A landscape with many valleys, sampled at points; each row gives a point and its height.
A ball rolls from a point to whichever of its 2 nearest points has the largest drop for the distance, and stops where none of them is lower. Distance is the straight distance between rows; heights are no part of it.
fut (h 41.5): [150 164 165 110 161 183 162  91 135 132 163 112  95 109 112 152 109 190
 146 123 111 102 115]
bet (h 42.5): [161  90  96 154 143 141 122 158 117  77  80  99 139 177  93 147 134  65
 118 150 108 113 188]
tegiv (h 58.0): [167 161 176 116 126 135  92 101 121 162 144  69 112 151 143 174 104 167
 104 134 110 139 114]
tuzom (h 61.1): [112 130  98 135 136 134 124 160 149 102  96  97  58 125  93 191 147 126
 116 137 132 149 170]
Beli (h 45.1): [ 70 118 122 149 137 180  68 166 154 103 101 118  75 138  84 150 168  97
 150 127 184 144 137]
Zafof (h 45.7): [ 99 149 121 152 143 137 140 129 126 177 186 118  96 127 127 134 136  89
 177 105 164 172  75]
Gamip (h 47.6): [175  69 133 106 139 112 149 147 100 147  71 118 128 144 121 133  96 134
 119 153 127 119 150]
muzud (h 6.3): [150 193 153 117  96  84 148  94 127 123 139 116 223  63 138 107 121 165
 102 145 121  79 111]
sumav (h 32.7): [146 137  97 200 145 132 128 172 142 120 108 127 133 188 140 132 140  87
 121 100  80 109 181]
dumip (h 40.4): [140 108 106 112 129 146 129  87 178 171 137 130 139 113 128 117 121 191
 117 120 217 112 128]
kobu (h 17.9): [ 57 113 119 131 133 139  98 147 195 172 131 106  89 121 139 199 145 127
 136 130 174 101 120]
pivi (h 26.6): [110 148 118 167 137 150 122 161 134 169 109 160 107 169 144 147 153 107
  85 120 208 169 181]
gada (h 51.4): [150  86 104 176 132 127 104 212 141  90 103 113 101 171 128 127 166  95
 152 167 124 117 144]
gatib (h 37.7): [151 139 119 162 150  87 142 151  70 156 106 110 157 155  89 139 186 120
 114 112 118 146 142]
goreg (h 29.7): [160 146 163 116 109 111 159 119  94 126 115 105 156 130 113 134  89  95
 123 170 114 114 169]
fep (h 51.9): [162 118 125  71 128 165 132 110  88 159  91 114 114 129 153  91 118 155
  73 157  92 124 114]
lom (h 28.3): [152 116  74 170 130 158 133 123 126 147  78 117 168 165 136 150 150  85
 112  80  77 178 156]
tudud (h 33.0): [ 63 117 163 157 124 125 103 136 174 149 137 124 103 144 111 176  83 137
 148 114 142 158 163]
kazi (h 42.4): [ 22 128  96 174 133 152  70 137 153  95 106 104  99 129 125 147 156  74
 134 147 201 174 143]
sapad (h 52.8): [161 108 127 183 107  72 130 172 144 124 122 136  95 153 130 116 149 109
 137 152 139 114 152]
Tez (h 71.1): [ 89 150 142 165 147 175 154 148 172 125 133 108  65  97 129 169 105 172
 150 141 151 125 160]
Kovav (h 32.5): [127 151  81 128 164  50 105 168 100 109 125 133 176 127  77 132 132 107
  94  93  94 133 157]
gol (h 50.6): [164 128 151 115 110  83 129 117 126 118 128 138 116 184 191  98  97 147
  89 123  91 116 119]
zorem (h 62.7): [112 154 106  69 118  69 111 125 120  83 180 144 161  49 157 130 106  92
 127 123 150  41 100]
gosi (h 59.9): [134 127 138  61 141 101 165 111 125 100  85 146 122 142 150  61 128 114
  98 140  91  71 123]
fizuk (h 32.1): [ 91 156 174 141 116 143  90 117 105 160 184 159 109 158 158 143 115 148
 108 100 118 176  97]
zem (h 23.7): [126 146 132  85 146 129 130  96 121 144 108 174  90 121 136 104 131 140
 142 120  89 138 102]
zuf (h 43.7): [ 98  86 120 143 112 168 132 135 189 133 155 119 119 104 106 140 124 193
 114 124 212 107 148]
Kotuf (h 30.2): [161 134 159  90 114 154 135 113 115 103 105 113 111 140 124  57  93 137
 165 155 163 140 119]
vosa (h 20.6): [ 82  98 102 157 140 187  84 170 146 145 138 163 122 127 171 128 155 123
 117 107 148 190 110]
Futi (h 67.2): [102 164 109 120  97  94 145 155  61  93 173 126 195  67 125 126 119 103
 141 116 139 120  90]
gazet (h 41.1): [111 101 151  94 138 194 140 145 172 117 142 128 128 120 185 128 110 143
 161 130 198 142 113]
vaga (h 21.0): [127 125 146  88 133 143  90 119  99 177  96 144 129 151 126  99  96 113
 145 119 157 151 127]
ribu (h 21.6): [ 98  95 138  99 116 124  90 121 179 147 119 133 114 155 130 195 143  96
 103 138 170 122 123]
gaf (h 63.8): [173 150 132  73 154  96 123 153 140  85 100 131 140  78 147 128 145 130
 149 165  86 118 129]
bobo (h 11.3): [147 159 104 127 135 128  74 164 133 156 116 172 112 148 147 116 143 130
 126 105 120 192 123]
dere (h 57.2): [138 134  79 124 125  66 177 128 104  76 103 144 180 103 147 131 122  85
  90 131  99 124 142]
Fisaf (h 33.4): [ 83  92 128 145 132 182  55 107 223 103 190 139 130 106 140 168 105 174
 123 144 200 122 141]
rora (h 31.9): [ 69 157 143 153 150 143  52 147 179 141 148 116 101 148 143 166 131  53
 165 132 197 141 135]
Beso (h 60.5): [115 190  90  80  93  66 111 116  84 116 144 156 165  92 158  84 124  68
 117 121 147  53  93]
loko (h 59.7): [128 114 104 184 104 197 113 122 216 103 170  92 179 115  61 161 122 160
 137 116 176 113 130]
riv (h 57.0): [134 105 117 125 125 107 150 135 175 120 130  76 105 112 125 171  95 175
 134 145 102 129 162]
varal (h 44.2): [129 103 136 124 100 185 155 130 159 147 114 146 121 150 192 107  77 147
 132 117 174 129 108]
poba (h 69.8): [137  95 170 139 105  79 150 145 133 107 161 126 159 125 113 125 105 159
 137 142  98  63 123]
mub (h 63.5): [130  97 145 174  84 130  89 119 181 149 174  92 123 129  88 158 101 172
 161 126 167 121 131]
nir (h 60.3): [153 179 124  80  85  89 128  99 108 101 100 141 185  78 152 101 150  78
 122 171 111 122 138]
pim (h 30.4): [105 130  92 143 169  51 107 172  98  86 125 124 181  88 103 113 140  82
 139 116 137 111 156]
Vapil (h 59.6): [125  74  98 118 126 148 161 183 128 110 103 116  82 116 101 126 151 119
 181 140 126 134 109]
farad (h 60.9): [176 192  91 110 144 103 134 116 106  64 131 155 140 134 164 127 189  71
  89 133 109 101 141]
sovav (h 66.6): [144 122 165 115 138  93 166 146 115  66 151 138 145 107 102 115  94 129
 187 156 151  83 160]
Bimam (h 30.9): [126 152 163 146 111 149 151  84 125 194 114 138 110 150 147 102 100 121
 113 132  93 109 113]
pekes (h 64.6): [156 147 139 113 168  78 185 115 108  81 138 115 118 101 121  91 112  93
 144 150 139  82 125]
fige (h 24.9): [ 86 122 141 123 148 151 133  82 126 149 155 120 131 120 134 136  58 132
 110  96 213 151 142]
nisis (h 10.9): [180 159 117 146 111  56 126 134  80 119 122 162 108 134 140 128 168 124
  90 125 104 175 144]
vesuz (h 29.8): [ 92 120 141 149 133 184  74  93 205 125 174 131 180  87  99 165 139 172
 116 126 215 112 123]
pas (h 34.1): [ 80 121 156 130 204 151 117 133 141 148 169 115 176  94 207 123 126 110
  93 157 189 113 107]
Sapu (h 58.1): [112 163  59 124 112  75 176 124 105 107 123 160 179  82 166 129 159  66
  87  90 105  90 112]
ritu (h 39.6): [115 114 109 132 151 134 138 141 116 157 137 105  87 143 118 157 115 106
 131  82 122 177 126]
Sozub (h 54.7): [163 120 159  98 125 172 128 103 100 165 109 122 115 137 128 103 131 200
  99 158 150 103 125]
ged (h 28.4): [138 150 111 100 146 156 115  96  84 103  93 187  85 143 133  73 159 122
 101 113 101 155 120]
lag (h 31.7): [102 140 136  92  99 175  87  22 160 187 150 114 166 128  88  84 150 158
 133 126 186  79  83]
mup (h 18.3): [138 106 144 109 162 117 147 121 119 131 112 187  88 131 113 109 142 139
 137 115 174 127 150]
Livo (h 72.5): [143 163 179 146  86 111 135 137 141 120 146 167  99 151 155 163  99 160
 143 139 114 171 146]
Kov (h 47.5): [105 168 119 109 135 117 105 113 142 188 154 101  99 135 133 158 123  99
 136  96 201 173 101]
lel (h 27.4): [109 157 135 157 121 154 125  99  93 180 119 151  98 175 162  83 108  85
  92 116 142 149 117]
fudo (h 19.4): [118 130 134 147  98 157 118  82 117 179 168  95 132 141 126 157 109 143
  86 122 201 163 149]
Vedef (h 46.6): [112  98 116 136 116 160 153 136 161 163 134 130 102 164 188 138 106  86
 138 100 144 129 118]
solub (h 33.6): [158 143 170 147 115 118 145 104  60 136 111 142 129 133 123  76 105  87
 151 167 104 104 142]
peta (h 59.8): [160 111 132 103  56  89 157  80 121  86 137 133 162 102 143 121  94 150
 116 158  93 137 133]
gapa (h 25.7): [140 139 158  68 112 130  98 102 103 139 107 143 141 163 131  44  98 136
 129 163 138 134 104]
setez (h 71.0): [143 124 150 124  71 133  94 115 177 111 153 142 117 141 145 165  69 155
 149 126 127 179 123]
mulag (h 65.2): [143 154 160  79 158 112 154 168 179  97 120 137 144  90 139 149 118 190
 158 147  99 111 135]
Nezo (h 27.0): [143 123 132 147 103  84 180 138  94  98 140  80 147  99 111 147 110 101
 142 171  90 118 142]
Tud (h 16.8): [180 160 142 119 100  79 165 115 174  93 133 110 177  75 133 133  96 195
 152 142 103 125 154]
mukag (h 42.0): [108 189 101 115  82 105 125 128  83 151  83 126 166 132 143  43 164 125
  94 162  50 120  79]
Gere (h 66.5): [136 131 152 122 141 132 153 177 162  67 143 125  97 100 124 155 129 191
 147 171 107  82 128]
Mobin (h 79.3): [141 100 157 100 157 161 114 131 134 165 114 107 111 167 126 117 104  75
 182 124 126  94 110]
Gego (h 67.5): [171 119 141 147  89 120 126 112 178 141 161 147 179 154 139 138  66 177
 119 115  91 124 122]
Kag (h 78.1): [151 150 161 118 161 152 122 148 111 136 117 102 133 142 136 119 134  72
 171 142  78 112 126]
rura (h 71.7): [152  90 155  92 126  50 131 111 108 132 136 148 124 144 122  69  98 121
 121 114 114  96 129]
Bab (h 30.0): [ 78  99 107 123 202 158  83 138 143 149 154 112 159  84 168 125 159  92
 130 128 177 144 115]
dibe (h 31.3): [148 113  90 151 145 165 107 127 125  96 102 163 112 195 104  99 166  94
 144  69 178 162 156]
zet (h 27.6): [120 109  97 107 135 188  80  94  88 155 108 144 125 154 136  64 147  76
 135 119 135 131  94]
kudir (h 66.1): [147  85  76 165 155 163 136 154 110 113 110 130 123 140 101 123 169 139
 131 101 112 155 155]
tapev (h 75.9): [142 109 157 103 114 117 145 147 115 139 117 153 122 151 120 108 177 100
 163 101 120 116 109]
gomu (h 47.8): [104  79 120 154 130 144  59 167 135 115  70 113  84 136  81 139 140  84
 145 159 136 125 154]
kuvas (h 49.8): [129  89  97 149 149 147  85 158 157 120 102 105 107 159 128 133 135  61
 145 122 138 125 123]
Tuzif (h 57.8): [136 153 162  81  89  97 136  64 120  92 110 143 140 140 157  78 109 130
  88 166  83  90 124]
degi (h 63.9): [165 143  93 118 163 156 146  88 110  94  90 133 111 164 146  89 147  64
 111  91  87 122 151]
goso (h 62.2): [174 175 116  54 129  85 127 115 131 103  88 102 173  84 160  99 120 137
 124 157 117  88 136]
Gom (h 44.8): [146 137 134 126 157 116 125 178  80  89 110 138 168 127 136 112 117 113
 126 135  60 140 127]
zuges (h 16.9): [123 159 163  97 123  69 106 145  97  87 124 141 177  92 133 168 127  96
 102 157 130  83 141]
pog (h 52.1): [132 124 149 160  84 126 166 149 159  90 148 114 154 121 129 165  91 188
 165 146  79 127 105]
Ginob (h 62.4): [156 167 155 116 132 107  86  92  71 140 119  89 106 151 125 117 120 135
 114 142  84 147 106]
rege (h 51.5): [ 97 128  93 118 113 156 122  95 169 168 200  64 149  99 163 134 100 165
 122  82 177 156  80]
gedi (h 68.6): [113 138 163 132 180 141 139 161 148 106 149 121  83 125 133 136  83 188
 154 153 108 110 160]
buko (h 68.7): [132 167 116 123 106  89 145 179  55  97 113 127 181  94 124 140 165 113
 127 136 120 154 118]
lonur (h 70.3): [126 122 124 154  84  85 145 157  82 109 133 139 121 170 104 142 154 121
 122  97 101 166  97]
bamo (h 29.0): [ 83 106 122 141 168 145  41 135 143 152 143 116 147 145 148 158 140  38
 123 115 183 153 156]
rasi (h 23.6): [ 96 131 133 167 130 153 125 119 109 203 155 111 117 148 153 115 119 100
  88 115 193 157 116]
leb (h 55.4): [130 166 112 107 108 105 106  76  80 105  98 148 146 156 163  82 127  86
  57 160  59 106 127]
kozet (h 55.0): [102 114 112 160 125  69 123 158  74  63 133 136 139 100  84 161 145 101
 112 159 100 142 161]
giveb (h 42.3): [153 163  97 148 160 145 130 152  81  88  89 138 175 121 152  65 159  99
 131  93  65 139 113]
dek (h 12.2): [132 135 156 126 144 128 130 205 144 130 104 136 157 132 125 121 117 141
 151 155 109 138 170]
tibe (h 38.0): [ 87 141 154 117 160 180 114 112 184 113 165 142 144  95 197 137 113 126
 127 146 197 114 106]
gud (h 52.9): [159 148 117 114 101  77 129 132  95 103 128 122 147 147 185  84 107  85
  93 143  78 113 101]
mubu (h 29.9): [124  67 138 147 104 143 137 129 193 116 171 140  84 110 122 152  88 171
 162 148 120 116 124]
mera (h 62.3): [172 162  96 105 128 140 139  76 100  74  93 155 138 164 136  98 207  99
  81 101  83 115 142]
timu (h 24.8): [112  89 137 104 125 184 144  83 166 133 152 130  99  88 118 157 103 171
 148 120 114 147 106]
vadag (h 69.4): [127 158 109 153 117 102 170 170  62  80 128 169 167 141 127 125 173 101
 116 105  96 174 104]
faru (h 45.9): [160 114 107 112 158  78 124 152 126  77 125 146 111 168 126 137 185 104
 103 100  75 116 126]
temi (h 69.3): [135 135 138 116  86 164  92  80 169 148 152 133 156 142 122 135  70 195
 119  99 111 173 112]
sefa (h 59.2): [ 96 108 120 151  95 130 123 127 145 128 101  78  91 106  94 191 121 149
 123 145 112 120 144]
Dito (h 25.6): [ 77  83 121 122 187 164  95 136 111 122 157 127  98 120 125 141 150 108
 131 119 200 146 110]
Pabe (h 21.8): [ 70  96 115  90 163 160 125 168 166 174 117 111  95 125 152 168 128 136
 142 125 140 132 113]
faboz (h 45.0): [139  75 116 127 132 117 120 162  98  95  86  98 154 127 134 144 111 102
 128 173  95 105 175]
gog (h 34.0): [105  77 145 141 144 114 124 118 139 116 169 133  90 127 111 145  69 148
 159 130  90 141 128]
magaf (h 21.7): [132  88  89 116 173 181 100  92 105 137 134 145  93 151 104  92 188  83
 154  83 109 151  98]
rupo (h 48.5): [144 102 155 130 112 129 153 150 144 146 103 125 112 186 183 103 100 106
 122 108  96 111 116]
Bozu (h 54.3): [ 72 110 118 150 137 157 118  75 194 156 213  64 163  95 139 153  96 185
 102 111 170 113  98]
dos (h 37.9): [143 117 150 148 123 116 151 128  55 112 110 161 167 173 114  82 116  46
 125 121  85 106 135]
Miko (h 53.5): [102  79  89 179 117  88 158 156 108  75 106 129  88 103  84 157 142 122
 106 154 101 159 174]
Pudek (h 38.5): [175 153  90 150 139 136 140 151 113 180  60 145 152 147 146  76 158 130
 112  93 113 151 133]
famug (h 15.8): [129 129 118 127 160 187  86 126 115 153 135 159 109 154 174 114 124 121
 116  95 151 197 122]
Tem (h 73.7): [117 151 149 156 122 129 165 131 148 121 130 174  94 119 140 151 129 123
 153 136 136 158 161]
Bisof (h 65.8): [169 129 151 179  99 137 121 110 190 149 169 128 138 162 108 138  73 178
 138 124 146  99 151]
Rop (h 20.5): [110 157 103 150 153  85  83 197 126  62 112 104 101  88 109 159 155 106
 141 151  62 129 150]
Kago (h 13.3): [152 144 129 132 122  39 162 124 102 123 129 168 144 116 119 131 153 128
 109 146 122 129 173]
sugu (h 73.3): [137  96 155  95 117  83 135 138  62  86 125 164 147 118 120  75 118 121
 135 156 103 100 103]
Radi (h 43.1): [118 167 157 115 125 139 112 144 142 183 165 104 115 120 124 152 135 139
 197 114 145 138  98]
gobo (h 27.1): [104 122 160 120  94 175 109  75 173 159 142 140 160 123  80 163 149 171
 123 123 193 117 118]
Didap (h 60.0): [141  76 151 152 149 166 134 179  97 147 128 132 102 116 135 132 119 153
 156 177 121 135 146]
Nada (h 58.3): [156  92 100 113  67  76 162 111  90 105 134 135 165  71 154 115 132 101
  95 152 107 119 131]
dupu (h 36.5): [ 59  88 141 154 125 116 100 135 142 104 126 142 103 150  87 158 107 117
 143 150 107 152 143]
ran (h 74.8): [127 101 167  89 107 105 139 117  82 122 125 168 133 142 123  86 162 103
 157 136  88  60  76]
vev (h 67.1): [134  99  66 170 178 113 167 166 135  89 111 112 128 153  86 135 189 129
  96 118  96 111 174]
Toma (h 7.7): [139 159 121 128 108  86 112 127  98 159 110 160 102 146 145 107 134 148
  97 111  88 204 122]
gezal (h 51.6): [ 69 132 144 177 123 156 150 100 205  97 174  90  78 114  71 163  94 189
 168 123 150 121 117]
mobek (h 70.0): [149 122 170 121 114  46 125  86 131 112 172 148 151 106 129  91 106 147
 131 128  86  64 112]
Folev (h 77.9): [128  69 150  97  91 132 102 149 136 118 134 134  99 159 126 147 148 159
 157 125 154 119  97]
rudeb (h 65.0): [107 167  99 102  81 100 123 132  99 115 179 117 192  34 145 163 114 118
 135 122 141  54  92]
Rif (h 56.2): [140 116 142 136  79 187 167 132 174 128 138  98 151 137 104 134 122 215
 151 127 159 118  88]
nit (h 57.3): [142  99 147 131 143 185 115 141  88 191 128 137 108 119 143 109 127 156
 112 148 171 124 137]
nafan (h 67.7): [145 145 164 132  84  95 134  58 120 137 147 145 147 128 109  83  90 181
 144 124  98  98  95]
tuniv (h 61.4): [133 116 152 199 101 175  83  95 204 112 185  97 137 154  64 158 121 170
 131 141 175 102 116]
ligo (h 34.2): [149 125  76 134 175 218 122 107 124 128  92 127 133 178 117 102 175  98
 117  60 161 132 123]
Zako (h 19.5): [145 164 164 109  73 115 165 119 112 131  91 134 218 117 160  71 107 130
 121 158 104  94 139]
tapod (h 20.4): [110 132 150 181  99 143  98 193 154 161 117 164 111 137 130 135 127 149
 167 151 155 168 142]
Vozin (h 75.2): [115 142 152 141 143 189 118 125 129 144 147 146  82 111 140 162 131  89
 172 146 133 163 142]
zug (h 59.3): [177 176 112 119 129 130 133 158 101  77 123 147 119 133 177  71 168  95
 114 146 111  81 115]
bige (h 24.2): [109 131  84 178 116  40  73 146 139  54 110 104 100  80  92 135 172 107
 134 155  71 112 171]
Ter (h 58.6): [117 148 116  76 138  96 195 139  82  93  85 149 167 117 143  77 141 105
 116 131 117  83 125]
neb (h 43.6): [120 132 166  99 107  91 139 113  73 166 124 106 123 141 109 124 155 168
 117 116 134 133 107]
nudab (h 14.9): [134 134 125 108 104 126 135  58 121 186 141 116 100 127 129 140 118 128
  87 116 143 165 126]
levo (h 51.3): [167  72  92 102 145 153 117 137 136 151  83 109 129 179 123 102 142  66
 135  93 104 134 126]
gara (h 52.0): [141 101 116 141 100 102 164 147 124  89 126 129  90  87 111 158 157 171
 124 181 104 134 158]
donot (h 25.8): [ 94 115 139 153 121 159  90 163 111 156 150 163  97 147 168 186 138 124
 109 117 117 182 108]
futoz (h 62.8): [115 137 139 103 130 137 109 145 151 120 106 120  79 129 141 182 132 169
 115 130 156 157 153]
Bepiv (h 21.2): [131 156 145 134 103 102 162 123 170  81 158  89 209  72  89 145 107 146
 159 144 108  96 132]
pafa (h 57.4): [107 107  84 126 129  77 182 167 141  70 109 103 110  84 108 163 146 114
 132 141  69 107 129]
basut (h 50.2): [143 116 154 124  80 111 137 141 115  95 157  97 200  95 129 157  92 189
 130 141  67 133 111]
pagi (h 24.5): [ 69  88  76 145 171 164 107 175 180 176 125  98 121 104 145 165 152  83
 125 115 129 137 136]
tutet (h 65.4): [139 149 179 109 129 100 107 101 111 157 145 113 146 136 104 118  90 154
 137 117  74 114  87]
luno (h 25.4): [107 111 128  98 148 171  57 117 100 161 120 112 131 148 135 116 131  57
 136 116 180 153 121]
mutub (h 54.2): [196 137 130 150 148  90 119 139 140 142 142 133  45 143 132 135 141 114
 128 134 164 123 151]
nubod (h 24.3): [154 102 154  94 122 104  89  98 147 168 118 169 106 164 146 162 146 115
 117 135 136 126 155]
mit (h 73.0): [ 97 143 100 177 164 141 134 143 189 167 141 102  58 106 143 147  81 128
 152 145 129 159 159]
fekek (h 56.4): [102 110  66 139 131  72 172 153  91  53 129 120 163  72 115 151 143  76
 106 126  77 142 149]
balef (h 64.2): [134 135 109 101 142 136 174 148 150 159  77 134 102 110 127 170 161 161
 106 137 131 153 143]
zesa (h 30.3): [173 136 105 184 147 154 119 128 112  99  85 141 189 172 143 141 140 108
 105  98  68 144 187]
kipat (h 24.4): [144 160 137 134  95  63 162 124 122  74 151  73 181  63 120 121  92 114
 159 162 118 137 140]
pusu (h 61.2): [177 140  82 145 154  85 170 125  94 101 134 134 126 111 116  85 162 104
 131 112  73 132 145]
bavet (h 47.0): [153 131 108 106 167  57 148 144 126 120 103 151 145 129 158 128 157 141
  87 107  63 120 113]
rusi (h 36.3): [152 132  94 149 163  62 149 157  58 155 102 126 178 130 119 129 163 103
  81 137  92  97 142]
Lafi (h 33.9): [115 156 153 135 121 157 121  90 156 203 166 134 122 152 155 123 107 157
 132 109 129 111  91]
vuvi (h 33.7): [108 100 138  72  96 142  98  69 138 190 126 124 122 138 111  79 138 135
 129 110 178 113  83]
kep (h 58.9): [117 177  80  97  96  85 150  95  81 114 126 134 166  74 172  80 132  68
  84 130 109 104 110]
divi (h 79.2): [161  91 161 100  84 144 146 144 118 104  98 138 152 150 142 132 128 162
 135 154 162 111 121]
keli (h 15.7): [149 139 104 128 160  91 166 127 106 135  84 178 112 132  89 119 150 119
 114 110 129 139 181]
laz (h 40.2): [127 113 149 132 152 138 128 157  46 155 128  99 127 160  83 131 153 135
 110 119 131 142 119]
pone (h 21.1): [146 114 144  85 163 152  81 101 149 169 123 139  90 118 130 169 112 103
 125 123 134 148 141]
Buru (h 37.1): [127 129  96 136 204 149 129 141 104 160 117 125  96 166 131 109 142 123
 112  75 118 144 109]
Raro (h 44.4): [109 119 124  86 142  74 132 143 111 135 127 125  97 172 107 150 153 126
 103  92  79 111  99]
Gabi (h 45.8): [114 149 152 125 122 112 154 122  93 186  95 159 115 169 116 145 155 136
 112 126 140 140 129]
Pelo (h 11.5): [183 163 152 100  90  91 133 103 125 142 122 102 189  92 115 121 113 194
 126 153 102 111 131]
goga (h 65.7): [160 122 129 133 176 144 102 113 128  90 122 184 112 169 138 121 153  53
 144 101  83 121 145]
vogel (h 37.0): [105  98 127 106 111 147 109 106 129 176 160 136 164 139 150  82 106 158
 126  83 181 131  82]
Bov (h 37.8): [140 125 137  93 127 179  99  47 165 184 108 117 155  83 128  95 107 157
 126 127 210 128 114]
lapun (h 49.0): [ 81 124 106 123 143 117 115 110 168 158 183  83 116  97 161 130 117 100
 122 112 205 156  94]
tezu (h 54.6): [143 140 158 127 115 117 112 137 143 133 174  88 136 148 114 170  94 187
 122 149 102 132 141]
gufu (h 57.1): [ 84 125 129 163 148 161 125  82 205 178 194  94 110  95 124 189 137 156
 128 114 158 111 118]
Nopes (h 42.2): [105 121 123 142 161  96 147 161 100 133 152 121  81 136 110 157 148 148
 150 112  89 137 110]
muk (h 40.0): [155 168  98 140 113 118 136 140  82 153  85 139 158 144 124  62 173 108
 117 113  61 149  96]
Nen (h 55.7): [183 148 166 129 117 116 122 117 151 133 140 126  91 147 143 113 136 128
 164 137 158 119 121]
Migaz (h 50.3): [145  92 121 124 101  62 166 126  99  73 133 141 102 113 144 150 137 172
  66 152 120 123 136]
suf (h 37.2): [ 43 126 132 166 146 162  68 162 150 108 151  88  94 112 136 165 110  96
 146 168 193 130 150]
molo (h 47.7): [118 132 168 114 113 114 141 138  85  87 130 121 157 117 135 124 101 157
 148 139  65 144 126]
Taso (h 47.4): [105 144 146 146  93 107 153 140 106 158 109 124 115 161  90 187 200 117
 107 128 154 135 150]
tor (h 16.3): [105 156 129 129 148 107 113 200 143  72 103 113 104 125  94 132 109 130
 161 164  93 129 168]
rekid (h 52.7): [118 102  93 103 151 130 139  92  98 157  81 116 129 183  90  68 150  75
 120 100  89 134 104]
Rala (h 33.3): [143 167 117 100 178 183 137 117  88 116 113 127  94 171 132  93 139 134
 106 102  90 170 105]
mov (h 27.5): [ 99 159  69 164 151  52 110 159 118  28 133 129 124  83  91 119 161  77
 146 141 114 101 163]
roda (h 62.6): [153 125 110 136 182 106 157 145  76 107 144 111 110 111  93 112 127 104
 135 131 112 112 154]
Gaz (h 24.1): [ 79 134 128 196 121 118 109 168 155 162 128 147  77 157 152 151 137 136
 118 131 180 156 152]
deki (h 68.3): [139 136 190 105 123 115 166 146 139 100 136 107 172 141  92 117  86 131
 168 138 135  52 124]
Tekek (h 65.1): [122 115  91 114 170 154 168 161 118 136  78 130 127 119 119 144 147 135
 120 100  83 156 145]
Taval (h 41.8): [ 97 124 117 111 156 164 114 102 119 186 134 159 114 117 167  48 106 163
 125 100 148 140  91]
denun (h 37.6): [ 56 104 122 156 116 167  90 131 214  92 130 158  95 108 160 158 118 141
 131 138 221 136 149]
madu (h 15.9): [165 170 160 119  78 132 128  96 153 143  94 126 205 131 119  84  87 177
 112 158 101  95 124]
Beril (h 16.1): [138 137 147 127 139 140  80 176 108 162  95 156 131 128 120 136 117 150
 153 145 157 152 167]
vuf (h 28.8): [144 142 116 161 137 150 102 151 103 122 121 158 119 185 107 137 128 107
 108  89 197 190 164]
saret (h 58.5): [ 92  83 118 144 137 126 167 188 142 104 105  98  80 120  90 143 150 126
 153 155  82  92 137]
Mev (h 57.5): [193 181 146 123 115 107 146 158 126 101 139 132 106 126 159 118 148 134
 146 173 126  94 132]
menuv (h 60.1): [149 166  98 110 139  99 193 119  68  96  98 131 141 141  89  75 147  88
 127 114 100 125 130]
Sul (h 30.1): [129 100 123 138 152 166 146 107 131 144 173 168  48  93 130 151 122 158
 135 138 131 156 115]
supu (h 36.9): [147 148 164 150 124 152 104  92 213 189 174 141 137 146 136 106 103 199
 164 102 150 113  86]
zubot (h 40.1): [110 153 165 138 117 157 101 127 164 181 162 143 147 111 110 124 103 193
 192 111 150 159 100]
Lanil (h 49.5): [167 118 119 101 134 120 172 126  70 141  85  88 126 111 132 118 118 128
 102 140 100 145 115]
guro (h 54.1): [155 156 154 111  80 163 180 115 150 115 132 122 167 128 120 127  94 197
 141 121  95 127  96]
lufol (h 34.4): [130 149  96 136 193  93 136 121  75 111 109 141 188 106 111 105 140  85
  76 105  69 119 151]
dur (h 47.3): [120 141 151 139 140 168 163 115 171 100 186 114 103 119  79 177 104 209
 135 110 133 105 141]
munu (h 76.9): [131 142 169 118 149 175 156 131 108 153 103 137 121 124 139 155  97 102
 152 137  88 140 142]
vilir (h 34.6): [146 125 140  85 100 182 138  81 132 149 103 118 137 104 122  93 101 149
 151 140 179 141 138]
sinu (h 61.7): [186 169 142 151  70 114 173  70 122  86 150 124 163 101 161 128 102 171
 105 150  96 109 124]
des (h 35.0): [152 118  95 212 159 150 116 164 152 138  96 157 108 168 122 114 148  97
 160 114 149 121 182]
teko (h 48.4): [154 116  97  89 116  70 143 147 105 103 111 130 122  98 153 124 154 181
  83 146  83 117  94]
vul (h 17.0): [153  99 131 113 171 172 100  89 116 166 140 140  85 142 115 137 159  74
 143 100 137 130 138]
ded (h 35.3): [134 156 152 137 137 134 169  93 110 169 177 132  69 117 133 155 138 159
 145 124 113 124 115]
kipa (h 11.6): [103 178 161  83 117  62 137 122  96 133 119 108 202  91 124 145 124 141
  93 145 120  67 119]
Boma (h 40.5): [144  90 117 161 123 132 144 141 101  98  80 141 170 188 102 108 153  72
 124 116 108 122 155]
badam (h 40.8): [101  87 103 138 121 143 128 127 193 117 172 130  87 118 162 151 111 142
 113 119 208 145 143]
mep (h 21.4): [109 112 155  97 148 138 110 118 125 127 157 148 103 131 116 114 126 134
 158 112 213 146 120]
lave (h 58.2): [101 114 109 190  82 196 157 142 203 140 151  77 154 115  82 161 119 189
 169 127 153 110 107]
punet (h 29.5): [108 135 144 111  94 163 124  61 149 172 164  91 165 148  85 143 134 172
 125  95 208 101  68]
revi (h 55.1): [ 68 152 119 160 119 184 119  96 215 100 207  88 100  87 114 167  76 149
 158 125 179 139 130]
gozo (h 61.0): [148  98 127 109 129 168 162 149  86 154 117 130 109  97 103 100 149 126
 162 163 135 156 122]
rigoz (h 36.7): [146 138  82 138 168 185 135 117 130 162  71 160 135 130 150  95 167  99
 105 102 158 163 117]
Poto (h 80.7): [136 104 163  97  59 141 139  83 131 127 113 139 130 165 146 115 123 182
 115 116 142 112  97]
sebem (h 29.6): [ 66 108 143 157 113 147 142 105 184 174 143 126 144 125 124 157  79 154
 122 107 173 148 137]
laso (h 26.5): [122  95  68 154 152 171 109 143 139 185 107 110 137 158 135 176 161  85
 103 104 115 158 125]
pir (h 19.3): [142 134 137  91 120 131 159  68 138 143 131 140 122  92 120 115  96 152
 156 117  91 160 117]
zif (h 76.8): [115  60 125 121 115 150 102 149 121 136 100 162 115 151 112 142 184 100
 139 118 126 122  89]

For each start below, name the point where the ball stops.
gedi -> pir
Gabi -> dek
Tuzif -> Toma
vadag -> pir
Bozu -> nudab
peta -> pir
Vapil -> pir

Call two points neighbours if one is among the 2 nearest of the other. Go from one point of each pair to the other, from neighbour to neighbour, staying as low as possible. Name the highest point that can't be avoided.
dek and Ter -> gosi
kobu and vaga -> zet
vul and kobu -> nubod
nudab and Toma -> Lafi
